A landscape with many valleys, sampled at points; each row gives a point and its height.
A ball rolls from a point to the lowest of its 2 nearest points, and stops where none of them is lower. Distance is the straight distance between rows; heights are no part of it.
k251: [146 116  73 124 129 142 120 125 103  89 114 140 110 108 143 130 147 108
 137 161]  (h 340)
k507: [104 122 132 190 102 125 140 134 127 119 131 124 137  88 139 107 119 110
 145 107]  (h 543)
k603: [122 151  91 100 190 115 183 121  61 162 109  85 100  91 162  65 145 174
 189 151]  (h 571)
k378: [151 115  92 136  78 131 104 166 140 126 113 113 104  90 105 141 164  75
 130 150]  (h 447)
k714: [155  85 147 115 119 103  96 149 134  94 155 150  64 140 150 171 144  98
 115 114]  (h 801)
k123: [189 112 207 120  83 129  37 178 152 125 118 120 146 212  72 147 129 125
  92 126]  (h 645)
k19: [106 112 144 135  78 127  81 127 115 125 142 136 154  79 118 130  78 112
 107 125]  (h 511)
k348: [145  90 103 150 128 158 148 117  77 133 139 118 158  66 119 117 141  90
 119 119]  (h 569)
k877: [ 76 187 162 134  88  90  67 171 178 159 129  92 151 143  89 128 112 154
 131 110]  (h 572)
k108: [148 115 134 138 164 144 218  91 115 166 123 158 115 166 154 111 128 156
 163 105]  (h 485)
k273: [127 145  85  67 179 152 144  81  88 117 127 152 131 117 144 128 118 154
 119 167]  (h 619)
k677: [132 114 149 170 135 136 104 157 135 120 109 118 134 120 115 136 132 109
 117  68]  (h 718)
k3: [152 117  92 134 110 126 180 116 126 124 163 168 108 151 169 125 118 118
 151 162]  (h 133)
k706: [ 99 160 170 134 148 117 104 164 192 151 110 110 141 165  98 143 120 143
 119  77]  (h 492)
k401: [124 110 161 157 135 148 115  96 113 116 119 161 159 120 120 141  99 137
 100  87]  (h 267)
k221: [ 55 191 134 111 151  96 117  96 146 131 121 110 156 105 127 139 128 173
 117 133]  (h 429)
k735: [124 132 122  84 164 150 176  66 116 151 144 179 137 154 143 142 113 162
 123 144]  (h 650)
k946: [114 119 123 159 101 124 110 164 132 144 124  85 136  73 107 118 146  96
 123  97]  (h 502)
k981: [144  96  86 101 187 160 157 124  49  77 113 146  47 124 180  77 101 134
 164 182]  (h 588)
k285: [128  97 169  93 136  94 132 121 148 111 174 169  51 153 176 161 125 122
 130 115]  (h 505)
k446: [106 116 132 156 141 112 120 154 153 118 120 132  81 122 158 146 108 146
 141  85]  (h 216)
k643: [108 120  64  73 163 149 135 137  89 119 149 106  86  59 153 108 107 119
 135 154]  (h 659)
k799: [153 108 188 116  64  87  63 183 161 122 148 130  79 192 136 166 127 118
 126 118]  (h 499)
k256: [ 74 150 109 170 101  91 108 133 126  96  96  64 121  69 114 104 177 107
 147 167]  (h 170)
k869: [147 144 101 110 214 131 117 144 155 122  84 116  91 160 129 150 181 157
 117 113]  (h 754)
k206: [157 113 135 152 160 141 124 141 142 125 111 129 131 151 115 144 159 111
 117  91]  (h 701)
k316: [165 103 179 125 125 121 137 118 167 130 155 163 132 191 120 159 124 120
 100 111]  (h 355)
k698: [164 125 173 145 113 144 140 120 154 157 157 128 208 146  83 122 114 116
  84 102]  (h 482)
k910: [130 131 123 142 163 143 200  92 105 139 114 166 124 148 166 105 120 165
 165 122]  (h 523)
k954: [136 121  93 109 218 170 139  97  56 106  92 127 102  92 154  98 137 165
 141 145]  (h 546)
k587: [136  86 143 133 186 158 176  92  92 140 129 164 109 114 155 131 117 143
 130  92]  (h 293)
k98: [153  99 109  93 104 116  91 150 125 126 150 120  99 102 131 159 141  99
 105 129]  (h 486)
k705: [153 119 157 125 108 127 116 128 156 130 145 155 148 167 117 150 113 128
  98 121]  (h 314)
k269: [178 104 114 127 160 147 137 130 125 138 139 131 134 140 125 148 162 110
 104 102]  (h 684)
k611: [100 137 153 128  63 123  62 127 113 135 136 120 170  81  95 126  95 130
 105 134]  (h 495)
k851: [147 107  57 103 143 156 134 128  83  77 122 142  78 108 158 108 127 105
 139 187]  (h 315)
k912: [107 138 102 135 178 121 180 120  79 136 110  85 102  70 166  75 148 155
 175 142]  (h 532)
k384: [174  91 119 160 133 171 150 108  88 129 135 119 178 100 113 113 155  89
 109 113]  (h 554)
k341: [ 99 175 145  94 164 127 159  90 188 165 100 152 161 179 106 149 140 175
 115 119]  (h 266)
k568: [160 108 146 141 137 121 177 142 180 144 149 143 109 202 135 143 134 118
 140  97]  (h 402)
k866: [130 115 118 130  68 120 124 107 144 123 169 169 148 134 144 143  83 120
 116 156]  (h 244)
k900: [160 109 120 106 169 125 129 116 128 104 139 157  81 166 153 156 167 125
 118 135]  (h 603)
k482: [150  97  80 107 165 139 152 136  99 140 150 131  94 108 152 125 148 111
 133 134]  (h 652)
k352: [130 153 182 128 149 134  75 139 154 146 114 106 196 165  58 139 135 130
  91  82]  (h 168)
k781: [111 130 147 180  60 111  94 136 149 105 123 157 142 126 121 126  89 135
 130 127]  (h 112)
k58: [197 107 168 136  96 138  77 129 138 115 132 144 169 173  90 153 133 109
  74 129]  (h 601)
k444: [161 107 151 151 171 165 207  96 105 165 128 153 145 154 137 118 136 137
 139  86]  (h 427)
k610: [107 153 145  87 186 141 182  78 164 178  96 158 144 182 108 142 157 185
 115 117]  (h 191)
k440: [158 134  99 145  69 132  99 156 152 130 103 103 147 114  75 124 174  70
 115 155]  (h 424)
k109: [143 142 109 108 184 128  84 148 144 109  82 119 101 137 121 164 165 149
  98 107]  (h 742)
k681: [ 99 154 102 152 103 106 156 152 159 154 139  69 130  92 124 105 171  99
 155 122]  (h 454)
k654: [127  87 177  90 135  99 144  94 132  97 185 197  64 145 174 156 106 118
 129 129]  (h 540)
k282: [106 108  81  53 158 150 147 119  86 116 168 126  87  89 156 118  81 114
 124 156]  (h 642)
k345: [162 116 130 140 132 163 149 120 119 155 143 107 188 112 100 123 148  97
  99 101]  (h 534)
k692: [ 72 156 102 146  90  97 113 138 144 110 113  81 121  68 128 112 151 121
 146 167]  (h 212)
k521: [167 117 106 117 189 141 149 116 114 126 117 149  98 165 145 139 171 140
 133 130]  (h 583)
k738: [161  70 152 115 121 109 112 145 111  83 167 153  55 122 152 147 154  71
 127 121]  (h 812)
k907: [ 60 162 198 181 135  92  99 118 143 132 122  79 181 132  80 107 132 137
 120 101]  (h 719)
k819: [144 139 136  70 151 121 125  81 158 135 141 171 134 185 124 172 136 145
  90 141]  (h 302)
k151: [108 153 112 151 105 108 130 191 179 151 130  73 129 112 110 117 154  98
 143 100]  (h 428)
k942: [ 94 133  97 139 118 145 173 106  83 109 131 112 143  68 147  93 111 116
 158 159]  (h 814)
k241: [110 121 115 114  81 126 120 102 127 100 154 168 129 122 153 143  66 128
 126 158]  (h 270)
k493: [159 115 181 146  73 106  77 174 175 119 130 144 104 202 113 151 108 126
 120 114]  (h 465)
k325: [109  90 162 125 188 135 144 109 141 120 120 170  67 136 164 151 118 157
 122  93]  (h 403)
k625: [ 99 156 147 139  93 109  73 120 140 126 127 113 178 106 100 134 115 142
 110 128]  (h 475)
k414: [137 125  73 126  79 125 163 134 138 124 148 149 108 124 155 126 117 100
 148 171]  (h 199)
k544: [ 93 159 173 196 159 114 193 100 124 126 107  70 173 153 124  91 177 132
 164  97]  (h 504)
k579: [127 126 124  71 111 130  84  99 121 100 138 161 140 134 137 164  91 137
  99 164]  (h 261)
k778: [ 89 150 200 185 124 115  95 151 151 136 127  75 175 138  67 100 125 128
 125  71]  (h 678)
k479: [152 131 152 166 105 135  82 158 142 122 113 100 174 128  76 126 152  95
 105 104]  (h 560)
k56: [ 88 152 165 204 130 104 160 125 141 117 121  79 171 139 113  91 161 113
 154 106]  (h 538)
k984: [159 133  59 103 121 157 156 111  86 148 140 112 160  98 118 104 169  99
 131 175]  (h 338)
k713: [103 172 150 161 124 104  97 139 158 121 106  89 169 151  92 118 152 130
 125 117]  (h 327)
k741: [140 120 215 119  88 127  70 158 162 179 156 116 166 164  75 133  78 148
  94  87]  (h 510)
k597: [160 109  99 179 103 154 207 123  89 136 132 137 135 120 146  88 145 108
 175 135]  (h 285)
k715: [128 143  41  60 140 147 170 124  79 135 156 122 107 108 153  99 118 121
 155 195]  (h 692)
k913: [109 110 104  53 171 130 173 100 104 134 173 173  66 132 178 126  84 147
 143 168]  (h 631)
k990: [ 91 140 152 196 104 111 152 136 153 132 136 102 162 118 117  99 138 114
 150  96]  (h 562)
k801: [140 111 133 205 105 132 172 166 168 129 133 120 133 149 117 109 135  97
 157  92]  (h 265)
k339: [127 160 138  95 150 119 145 103 186 148 122 159 145 194 123 161 136 163
 112 127]  (h 317)
k399: [154 114 113 110 204 164 183 103  27 159 104 141 120 108 151  88 138 153
 155 128]  (h 734)
k107: [138  82 115 104 185 156 174 113  57  90 138 168  44 133 195  94  88 136
 160 160]  (h 614)
k469: [130  91 123 137 143 119 100 143 125  71 110 152  58 120 165 148 110 128
 128 119]  (h 779)
k522: [117  86 154 131 177 148 152 102 114 125 128 170  99 123 154 151 105 144
 115  81]  (h 349)
k760: [150 105 101  99 156 145 128 120 115 140 146 132 129 110 134 143 145 111
 107 122]  (h 669)
k786: [121 173  90  99 176 133 128  99 139 134 113 123 157 139 122 142 161 159
 114 141]  (h 365)
k817: [134 167  61  85 132 138 144  98 113 132 139 130 160 126 142 117 133 135
 133 182]  (h 604)
k55: [156 110 163 114  57  82  82 154 165 108 152 154  82 176 148 170 130 107
 122 137]  (h 526)
k848: [ 92 171 142 146 161 118 142 120 174 138 103 118 136 147 134 130 135 166
 138 101]  (h 411)
k592: [122 154 172 120 159 120  77 159 185 116  71 130 116 198  89 170 136 156
 111  89]  (h 706)
k641: [137 151  69 130 120 124 199 133 104 156 132 105 125 120 151  80 156 138
 186 157]  (h 295)
k89: [155 141  64 125 152 123 193 146  83 166 124 110  93 131 175  75 150 149
 199 162]  (h 345)
k217: [117 122 162 143 121 117  79 111 132  82 101 182 101 154 147 165  87 160
 108 122]  (h 358)
k772: [100 115  91 118 112 149 165 115 101 126 152 126 123  71 153 109  89 109
 144 144]  (h 821)
k814: [106 110 163 186 110 132  98 159 126 127 115 115 129  89 111 124 103 111
 120  67]  (h 735)
k124: [ 81 140 117 160 111 106 115  99  93 101 101  64 147  61 112  97 179  96
 130 169]  (h 222)
k353: [119  98  81  93 135 156 124 124  91  53 128 143  67  89 155 119  88 105
 127 173]  (h 276)
k346: [166  94 157 132  59 132  94 148 138 157 154 121 169 116  80 136 121  94
  80 129]  (h 423)
k832: [ 87 155 140 136 167 133 101  81  99  99  97 114 164  85 129 127 134 150
 104 123]  (h 786)
k878: [144 127 128 133 204 153 192  92  49 153  90 132 120 120 147  92 150 174
 164 110]  (h 721)
k501: [161  93 108  86  73 120 113 117 115  93 169 162  98 134 138 147 133  74
 117 197]  (h 576)
k959: [108 138 114 126 112 130 117 105 130  85 123 168 114 123 162 148  80 147
 131 157]  (h 297)
k586: [142 123  91 134 204 132 156 137 117 127  93 123  63 114 172 102 151 169
 165 124]  (h 733)
k957: [135 129 144 107  97  86  95 149 168 122 144 158  85 179 147 172 124 137
 115 126]  (h 550)
k569: [ 95 131 118 132 178 141 106  96  92  75  90 131 127  82 148 122 108 154
 121 132]  (h 796)
k556: [100 162 178 116 128 105  72 186 186 155 106 102 119 165  92 153 109 158
 122  75]  (h 524)
k940: [141 132  90  87 214 138 182 132  66 177 117 103  73  96 166  82 138 172
 173 133]  (h 615)
k685: [119 107  90  95  96 141  92 127 100  61 123 143  86  96 143 138  82 103
 115 179]  (h 241)
k380: [119 124  47  74 134 152 167 138  84 129 150 114  83  68 151  88 112 109
 153 182]  (h 677)
k543: [142 121 169 154 170 157 187  81 129 154 118 148 181 155 113 120 128 148
 121  85]  (h 367)
k971: [150 125 158 130  48 118  63 149 155 141 137 129 152 151 100 142  93 130
 107 138]  (h 374)
k405: [125  80 145 111 148 131 151  91 101  97 159 185  79 139 175 148  94 117
 124 124]  (h 574)
k162: [149 140 101 135 170 140 158 106 119 127 104 146 128 154 142 130 158 152
 137 136]  (h 566)
k101: [140 148  91  95  94 115  96 109 147 117 140 157 147 148 129 163 118 135
 105 169]  (h 232)
k450: [113 148 159 171  78 109  94 181 183 141 131 110 144 150  90 122 107 125
 139  94]  (h 618)
k621: [ 79 139 101 147 103 141 135 106  88  80 112 119 139  62 141  97 104 108
 146 163]  (h 809)
k718: [119 167  74 105 132 133 185  91  69 125 127 105 142 110 156  79 133 148
 182 192]  (h 713)
k416: [143 105 135 131  34  93  90 164 162 122 151 149  85 154 133 155 118  95
 125 152]  (h 545)
k509: [143 155  66 106 160 109 177 139 143 156 136 132  88 164 169 113 155 164
 168 159]  (h 446)
k839: [149 151 113  72 122 108  95 111 158 124 141 157 134 177 129 178 135 147
  91 166]  (h 264)
k267: [136 116 169 179  68 116  95 130 151 108 125 175 128 165 126 139  84 134
 128 121]  (h 38)
k34: [137 115 148 136  33 127  78 158 145 162 140 117 161 109  77 127 105 103
 105 136]  (h 400)
k638: [135 122 127 122 225 151 176 107  87 164  83 129 100 117 145 104 165 176
 146  97]  (h 699)
k796: [118 143 104 110 142 108 158 141 178 156 143 131  95 154 154 144 129 146
 141 115]  (h 539)
k215: [131 158  86 119 151 111 179 151 179 158 128 123  97 174 157 123 148 153
 166 131]  (h 496)
k882: [109 104 106  65 136 140 146 109  98 114 174 149  96  92 154 147  75 115
 116 145]  (h 626)
k291: [126 156 100 101 127 138 145  85 137 137 145 150 176 131 137 137 116 146
 113 156]  (h 707)
k945: [120 160 148 163  98 117 162 165 191 162 157  79 190 150  87 102 139 104
 136 115]  (h 660)
k175: [ 91 176 132 121 117  99  92 118 154 143 120 112 168 120 115 133 122 154
 110 129]  (h 456)
k537: [ 90 151  95 102 132 143 186  86 101 117 143 147 144 102 164 109  76 154
 152 159]  (h 691)
k250: [ 97 134 105 128 134 135  93 128  95 113 115  89 144  50 118 126 147 109
 113 118]  (h 596)
k613: [122 146 192 134  95 118 101 133 177 169 148 128 187 162  85 133  89 148
  97 101]  (h 544)
k533: [135 132 208 105 148 127  54 165 172 126  84 135 123 220  84 174 121 148
  97  94]  (h 690)
k829: [126 112  95 139 144 163 123 112  72 110 117 110 157  58 128 111 138 101
 123 123]  (h 581)
k975: [153  75 119  87 108 139 108 128  91 109 165 142 102  96 133 154 121  80
  98 144]  (h 509)
k701: [171 123  72 116 133 155 152 118 105 151 136 116 169 126 117 120 173 100
 118 147]  (h 357)
k461: [132 156  57 101 154 139 146 109  80 142 130  83 156  83 132 100 178 123
 142 172]  (h 316)
k359: [129 117 149 157 155 161 156  84 106 127 116 152 164 120 128 129 118 136
 117  97]  (h 311)
k146: [172 114 178 154 126 144 128 157 163 151 141 113 181 162  76 133 120 101
  94  90]  (h 514)
k313: [133 140  56  75 104 136 139 112 114 127 154 139 135 116 130 129 129 104
 123 191]  (h 595)
k259: [125 134  67 124 106 125 188 133 117 146 148 121 123 114 158 104 129 123
 168 162]  (h 253)
k232: [ 93 152  96 143 137 125 141  97  75 106 115  87 151  65 132  97 172 114
 141 161]  (h 263)
k202: [142 110 144  91  63 108  63 142 132 116 144 149 104 133 138 168 107 122
 104 151]  (h 313)
k388: [105 161 161 152 121 122 135  94 151 143 137 130 198 144 107 123 116 142
 109 115]  (h 593)
k936: [114 148 131 135 116 117  80 113 139  89  97 162 130 140 139 153 103 160
 119 143]  (h 326)
k551: [ 71 165 192 162 131 109  77 110 137 125 111 115 176 124  91 120 116 163
 109  96]  (h 753)
k802: [ 90 157 173 152 148 125  91  90 123 122 105 120 182 108 101 132 134 146
  98 103]  (h 774)
k751: [107 167 188 148 159 134 145 118 184 149 103 128 194 185  82 124 113 158
 118  96]  (h 594)
k475: [138  93 186 137  79 121  50 162 126 115 129 137  95 145 125 162 105 124
 102  96]  (h 773)
k695: [135  88 119 127 166 166 182  96  74 138 148 157 117 112 158 119 102 131
 136 119]  (h 231)
k726: [166 104 150 156  93 141  84 140 137 108 112 129 163 141  88 140 144 100
  97 121]  (h 580)
k51: [120 126 136 192 108 121 153 162 175 126 124 127 110 143 138 114 119 116
 156  88]  (h 198)
k40: [127 147 157 114  83 119  39 180 164 158 123  98 145 152  79 147 124 137
 107 108]  (h 437)
k260: [121 147 102 132 167 133 163  94 121 129 113 145 133 131 155 122 131 168
 146 139]  (h 551)
k884: [144  76 140  86 112 117 122 123 112 122 192 156  98 116 147 154 116  86
 106 124]  (h 530)
k396: [110 169 187 153 122 122 131 116 184 156 131 130 193 174  79 126  99 152
 115 104]  (h 570)
k433: [133 140 185 120  80 118  62 184 168 170 143  91 170 149  68 131 112 132
 105 101]  (h 470)
k148: [152 119 135 142  79 126 129 107 149 127 155 158 159 156 116 141  98 123
 113 145]  (h 275)
k467: [120 169  70  80 159 158 142  88  87 116 118 128 148 110 145 114 128 148
 135 187]  (h 610)
k519: [ 94 146 208 186 133 112  94 186 166 130 113  93 166 155  65 102 108 118
 147  65]  (h 640)
k47: [144  92 123 124 104 113 168 109 137 121 180 175 100 152 163 144 106 110
 141 146]  (h 215)
k588: [111 115 143 181  96 112 131 161 166 121 133 144  93 140 146 137  97 125
 145  99]  (h 123)
k15: [ 90 143 136 176  54 103  83 133 136  99 111 139 139  95 117 120 100 121
 138 143]  (h 155)
k628: [106 146  93  96 158 157 186  76  75 107 130 147 115 118 172  96  75 159
 155 173]  (h 679)
k169: [ 91 148 103 134 130 131 109 109 100  81 105 127 136  82 141 122 111 134
 124 154]  (h 803)
k170: [145 112  95 131 152 158 194 116  46 152 140 128 123  91 151  88 129 126
 171 133]  (h 218)
k779: [143 141 212 137 140 131  91 201 186 146 120  97 190 191  46 122  92 122
 124  95]  (h 573)
k161: [130 124 106  61 182 161 183  69  73 143 146 174 129 139 155 125 106 154
 124 166]  (h 632)
k842: [ 85 133 143 157 150 130 156  88  86 135 139  85 174  67 133  99 137 121
 130 102]  (h 634)
k644: [ 99 160  92 114 156 120 152  85  69 128 125  70 166  79 132 100 179 135
 134 163]  (h 287)
k304: [120 126 129 169 134 141 181 105  87 142 135  85 170  84 130  96 161 113
 150 101]  (h 651)
k23: [ 81 186 145 162 149 105 122 125 158 125 102  94 162 142 113 116 154 142
 136 107]  (h 366)
k190: [129 120 118  95 231 143 188 118  84 188  92 121  67 111 153 100 147 185
 162 105]  (h 665)
k941: [118  97 125  79 166 129 163 101 103 114 163 173  79 124 169 143  87 139
 128 133]  (h 600)
k929: [152 113 193 135 142 144  85 111 131 128 110 155 158 165  90 157 115 137
  78  86]  (h 143)
k567: [154  99 199 119  80 106  67 120 132  95 144 180 109 179 140 170 105 132
 104 141]  (h 196)
k234: [122 147  74 111 149 114 109 145 147 122 115 111 105 113 145 139 155 145
 134 144]  (h 318)
k662: [143 150  49  91 141 144 189 114  65 140 130 128 122 126 153  83 132 138
 177 201]  (h 704)
k167: [124 151  69 114 125 112 126 166 161 147 129  98 104 115 137 137 161 126
 134 138]  (h 348)
k736: [138  80  99 108  98 160 134 123  91 119 164 134 122  73 128 130  99  75
 115 142]  (h 528)
k144: [166  89 191 144  76 101 109 164 174 124 164 149 111 188 120 148 110  99
 117 108]  (h 431)
k264: [ 88 175 156 116 103  91  65 171 183 154 111 108 127 151 104 155 105 170
 125 104]  (h 549)
k983: [150 163  63 106 166 112 195 131 105 172 118 125  94 162 170  93 158 163
 185 169]  (h 396)
k212: [131  97 161 106 112 117 118 104 135 123 160 170 124 142 138 165  91 126
  94 119]  (h 300)
k480: [128 132 130 165  21 119 114 154 173 152 130 121 141 102  83 120 132  85
 134 163]  (h 430)
k891: [105 136  86  64 163 149 184  97  84 129 156 151  91 126 175 104  74 159
 150 177]  (h 661)
k237: [153 113  99 125 209 127 181 141 100 156 107 135  46 149 181  93 154 166
 181 129]  (h 705)
k674: [168 120 193 127 149 147  80 137 141 138 111 128 180 164  67 149 129 126
  74  83]  (h 35)
k54: [150 111  97 156 128 160 191 112  60 133 127 127 148  98 148  87 142 110
 161 132]  (h 254)
k351: [103 132 111 155  89 120 133 151 144 147 132  72 137  67 101 108 174  79
 138 132]  (h 477)
k528: [122  97 156 172  79 134  68 166 119 117 109 128 115  79 111 136 112 103
 117  95]  (h 749)
k854: [130 123 115 136 214 151 143 103  62 112  82 118 107  80 154 100 150 157
 144 118]  (h 525)
k548: [133 110  86 110  98 127  94 167 138 124 131 111  96  82 117 147 152  94
 120 133]  (h 464)
k647: [107 106 128 163  87 139 118 122 111 108 127 133 140  79 129 129  90 109
 121 125]  (h 527)
k921: [111 128  91 113  65 127  94 134 119  88 116 139 110  86 128 144  93 107
 127 180]  (h 213)
k266: [108 138 118 163 132 119 188 115  95 154 138  59 152  77 133  83 175 108
 164 113]  (h 664)
k214: [109 159 105 142 138 121 186  85  63 107 105  97 148 102 149  76 152 150
 173 178]  (h 722)
k119: [164 122 120 166 127 133 181 156 172 138 134 124 126 185 126 121 144 112
 150 105]  (h 347)
k155: [ 85 138 119 167 155 119 150 133 119 121 119  86 120  81 148 102 145 135
 155  96]  (h 457)
k332: [110 164 156 152 152 136 151  72 148 133 107 154 181 158 123 125 128 166
 119 112]  (h 613)
k585: [144 111  76 136 106 164 130 120  83  70 100 130 121  83 119 110 135  79
 133 180]  (h 362)
k45: [130 164 171 157 135 127  94 147 159 132 109  89 206 163  56 115 145 119
 115 110]  (h 262)
k599: [ 88 176 123  86 175 120 123  86 146 146 104 132 150 121 126 148 140 183
 108 127]  (h 395)
k696: [145  87 111 110 165 123 133 130 111 115 153 152  63 128 168 141 135 112
 128 124]  (h 627)
k678: [141  99 195  94 100 107  84 112 138 112 161 176 108 161 144 169  88 136
  95 124]  (h 251)
k922: [100 110 113 134 166 121 146 147 138 134 138 120  67  97 173 130 110 145
 151  98]  (h 298)
k828: [125 162 153 183 177 122 179  93 100 115  86  87 163 151 129  95 192 146
 161 117]  (h 469)
k228: [110 128 114 151 189 139 154 120  83 117  99  89 112  73 157  91 158 142
 160 101]  (h 494)
k451: [139 144 149 129 138 124  61 163 161 108  86 125 120 166 105 161 148 140
 107 101]  (h 720)
k448: [130 117  91 141  87 158 107 115  88  91  99 124 157  64 105 122 138  80
 120 175]  (h 378)
k762: [152 117  74  74  88 131 110 127 120 103 156 152 114 123 132 146 129  90
 112 200]  (h 584)
k213: [123 139 121 113 104  94 121 164 187 146 152 133 103 165 145 158 120 135
 126 114]  (h 575)
k547: [129 166 142 115 202 147 197  89 125 164  84 123 162 164 113 113 179 170
 142 107]  (h 368)
k82: [125  91 142 153 105 130  94 153 123  87 117 152  85 106 147 149 101 115
 122 114]  (h 768)
k227: [127 135 156  99 101 117  32 182 141 151 118 101 114 140 111 166 126 143
 104 104]  (h 401)
k570: [141 115  84  98 199 159 141 113  67  87 105 140  78 114 167  97 120 148
 146 162]  (h 565)
k649: [119 132 137 109  75 109  72 141 151 141 147 141 132 122 121 161  93 133
 105 125]  (h 342)
k637: [133 167 130 140 188 139 191  91 104 150  82 124 141 149 136 102 170 172
 160 119]  (h 405)
k564: [104 151  68 122 138 117 118 143 135 101 112 104  97  75 152 117 140 138
 148 159]  (h 284)
k294: [155 130 154 163 113 146 159 117 145 164 153 101 215 134  91 105 137 109
 109 102]  (h 508)
k538: [ 73 165 152 172  90  83  95 171 184 133 124  88 138 133 101 117 124 138
 147 104]  (h 597)
k137: [143 106 176 151  52 111  67 131 136  96 135 174 119 170 129 154  83 135
 112 136]  (h 122)
k246: [171 132  90 142  84 142 130 131 142 131 115 118 174 118  88 118 173  79
 114 167]  (h 407)
k867: [133 118 147 173  93 134  85 172 138 133 108  80 148  97  74 119 158  83
 118  98]  (h 533)
k904: [157  94 134 136 132 122 181 122 146 140 165 163 102 173 152 137 135 116
 139 113]  (h 319)
k402: [ 89 137 108 127 163 113 167 139 146 162 137 103  93  96 161 124 121 153
 151  94]  (h 364)
k400: [147 147 103 101 189 121 122 144 179 130 105 129  90 188 131 158 177 149
 126 123]  (h 765)
k14: [ 99 151 107 121 119 136 166  81 114 128 152 144 171 118 153 119  89 146
 133 157]  (h 700)
k812: [123 172  85 113 160 120 121 125 136 128 110  98 147 117 133 131 166 144
 125 135]  (h 344)
k26: [165 142 113  90 154 109 124 145 177 130 127 131 100 198 124 165 170 132
 117 130]  (h 778)
k290: [ 98 140 112 138  56 115  71 135 133  87 111 138 121  94 126 133 105 126
 128 176]  (h 189)
k425: [116 141 140 156  89 115 123 146 178 144 145 128 154 138 113 127 112 129
 123 108]  (h 636)
k834: [177  99 182 137  80 139 103 136 144 155 165 133 189 139  77 136  95 111
  75 113]  (h 449)
k328: [148 140  91 101  85 118 116 128 157 141 147 134 145 136 120 149 130 112
 110 158]  (h 204)
k930: [ 67 157 117 142 160 104 154 121 129 144 128  83 121  77 154 111 138 153
 151 107]  (h 422)
k989: [156  87 115 122 204 129 181 130 102 145 135 159  40 147 185 112 148 147
 169 126]  (h 674)
k324: [178  91 200 132 101 107 136 143 177 123 173 157 124 201 121 152 130  97
 110 106]  (h 398)
k948: [162 133 203  98 119 125  46 179 169 132 111 122 134 220  89 171 128 137
 100 108]  (h 673)
k177: [140 132 135 139 150 127  65 170 146  99  89 109 110 127 109 154 157 132
 109  90]  (h 730)
k982: [150 110 139  66  80 114  59 119 110 105 150 157 124 138 131 175 108 117
  82 159]  (h 289)
k953: [148 108 114 194  98 139 189 140 133 134 132 119 134 130 141 103 139  98
 161 109]  (h 321)
k362: [125 162 134 160 185 120 189  83  75 131  81  91 140 138 143  85 182 168
 179 128]  (h 439)
k955: [137 130 154 162  16 125  84 156 164 170 130 108 160 108  60 110 119  90
 118 161]  (h 416)
k963: [155  94 127 103  41 102 109 139 146 116 172 160 101 139 138 152 116  83
 120 174]  (h 561)
k182: [142 133  84 151  87 144 115 115 112 102  96 109 166  91  95 122 177  82
 121 176]  (h 392)
k697: [155 119  80 113  78 115 137 144 153 139 155 143 110 134 132 137 140  96
 129 165]  (h 243)
k634: [190 108 199 125  75 125  69 156 154 130 141 135 155 197  80 143 120 110
  81 126]  (h 621)
k142: [119 145 206 150 130 127  65 195 169 142 105  92 169 181  60 127 109 130
 131  76]  (h 599)
k550: [117 147 140  86 201 157 209  95 155 183  85 143 136 191 111 123 177 182
 140 107]  (h 291)
k536: [129  86 157 151  82 129  53 154 105 100 111 146  94  97 133 155  99 118
 114 102]  (h 759)
k758: [124 124 109 159  58 126 141 151 155 145 140 124 136 101 112 119 123  92
 137 143]  (h 445)
k463: [ 84 148  71 112 106 113 115 139 124 119 121  87 118  53 134 108 146 111
 138 167]  (h 248)
k5: [126 141 130  97 111 110  66 155 147 140 127 121 123 124 119 169 124 138
  92 115]  (h 369)
k918: [131 148  89 125 123 102 137 183 184 149 138  93 109 137 124 137 162 119
 137 108]  (h 387)
k924: [159  77 161 129 101 114  78 150 128 107 144 143  96 140 123 165 134  97
 103 105]  (h 788)
k337: [ 89 155 149 134 142 106 128 141 181 150 128 121 126 129 126 142 113 160
 132  90]  (h 450)
k278: [126  94  99 111  87 155 125 128  97 130 145 118 139  48 107 130 117  69
 111 143]  (h 541)
k863: [119  96 155 117 162 111 142 125 154 115 143 174  54 158 166 162 124 143
 124 104]  (h 458)
k46: [168 110 218 146 142 142 111 178 179 140 125 115 178 193  56 130  99 104
 106  89]  (h 548)
k72: [133 109  92 127 178 133 108 142 118  79  96 141  66 114 164 134 137 143
 135 132]  (h 789)
k306: [114 162 128 140  87 108 146 156 194 166 155  99 174 149 105 123 127 115
 134 121]  (h 649)
k604: [144  88 107 102 163 163 196 115  46 166 162 141 103 101 164  94  98 123
 153 129]  (h 139)
k620: [ 84 134 136 149 140 129 108 114  96 124 122  80 167  61 111 116 155 110
 111 105]  (h 611)
k165: [136 108 183 135 138 145  69 115 112 115 106 159 147 130 109 164 104 141
  83  87]  (h 207)
k517: [138  84 129 114 204 136 175 118  84 120 129 169  37 137 193 111 114 149
 164 141]  (h 643)

Where does a ball stop that starts at each point below?
k304 | k698
k537 | k604
k82 | k674
k817 | k866
k448 | k267
k586 | k228
k741 | k328
k213 | k3
k990 | k610
k237 | k228
k306 | k674
k696 | k674
k957 | k866
k718 | k604
k942 | k698
k266 | k698

Call two points neighbours if one is among the 2 nearest of the other. Go from one point of each pair to the other, from neighbour to neighbour, staying as low as possible. Name the highest point that can't be avoided.
k610, k674 | k332
k3, k328 | k697
k604, k3 | k568
k610, k3 | k339
k588, k604 | k953
k866, k267 | k705
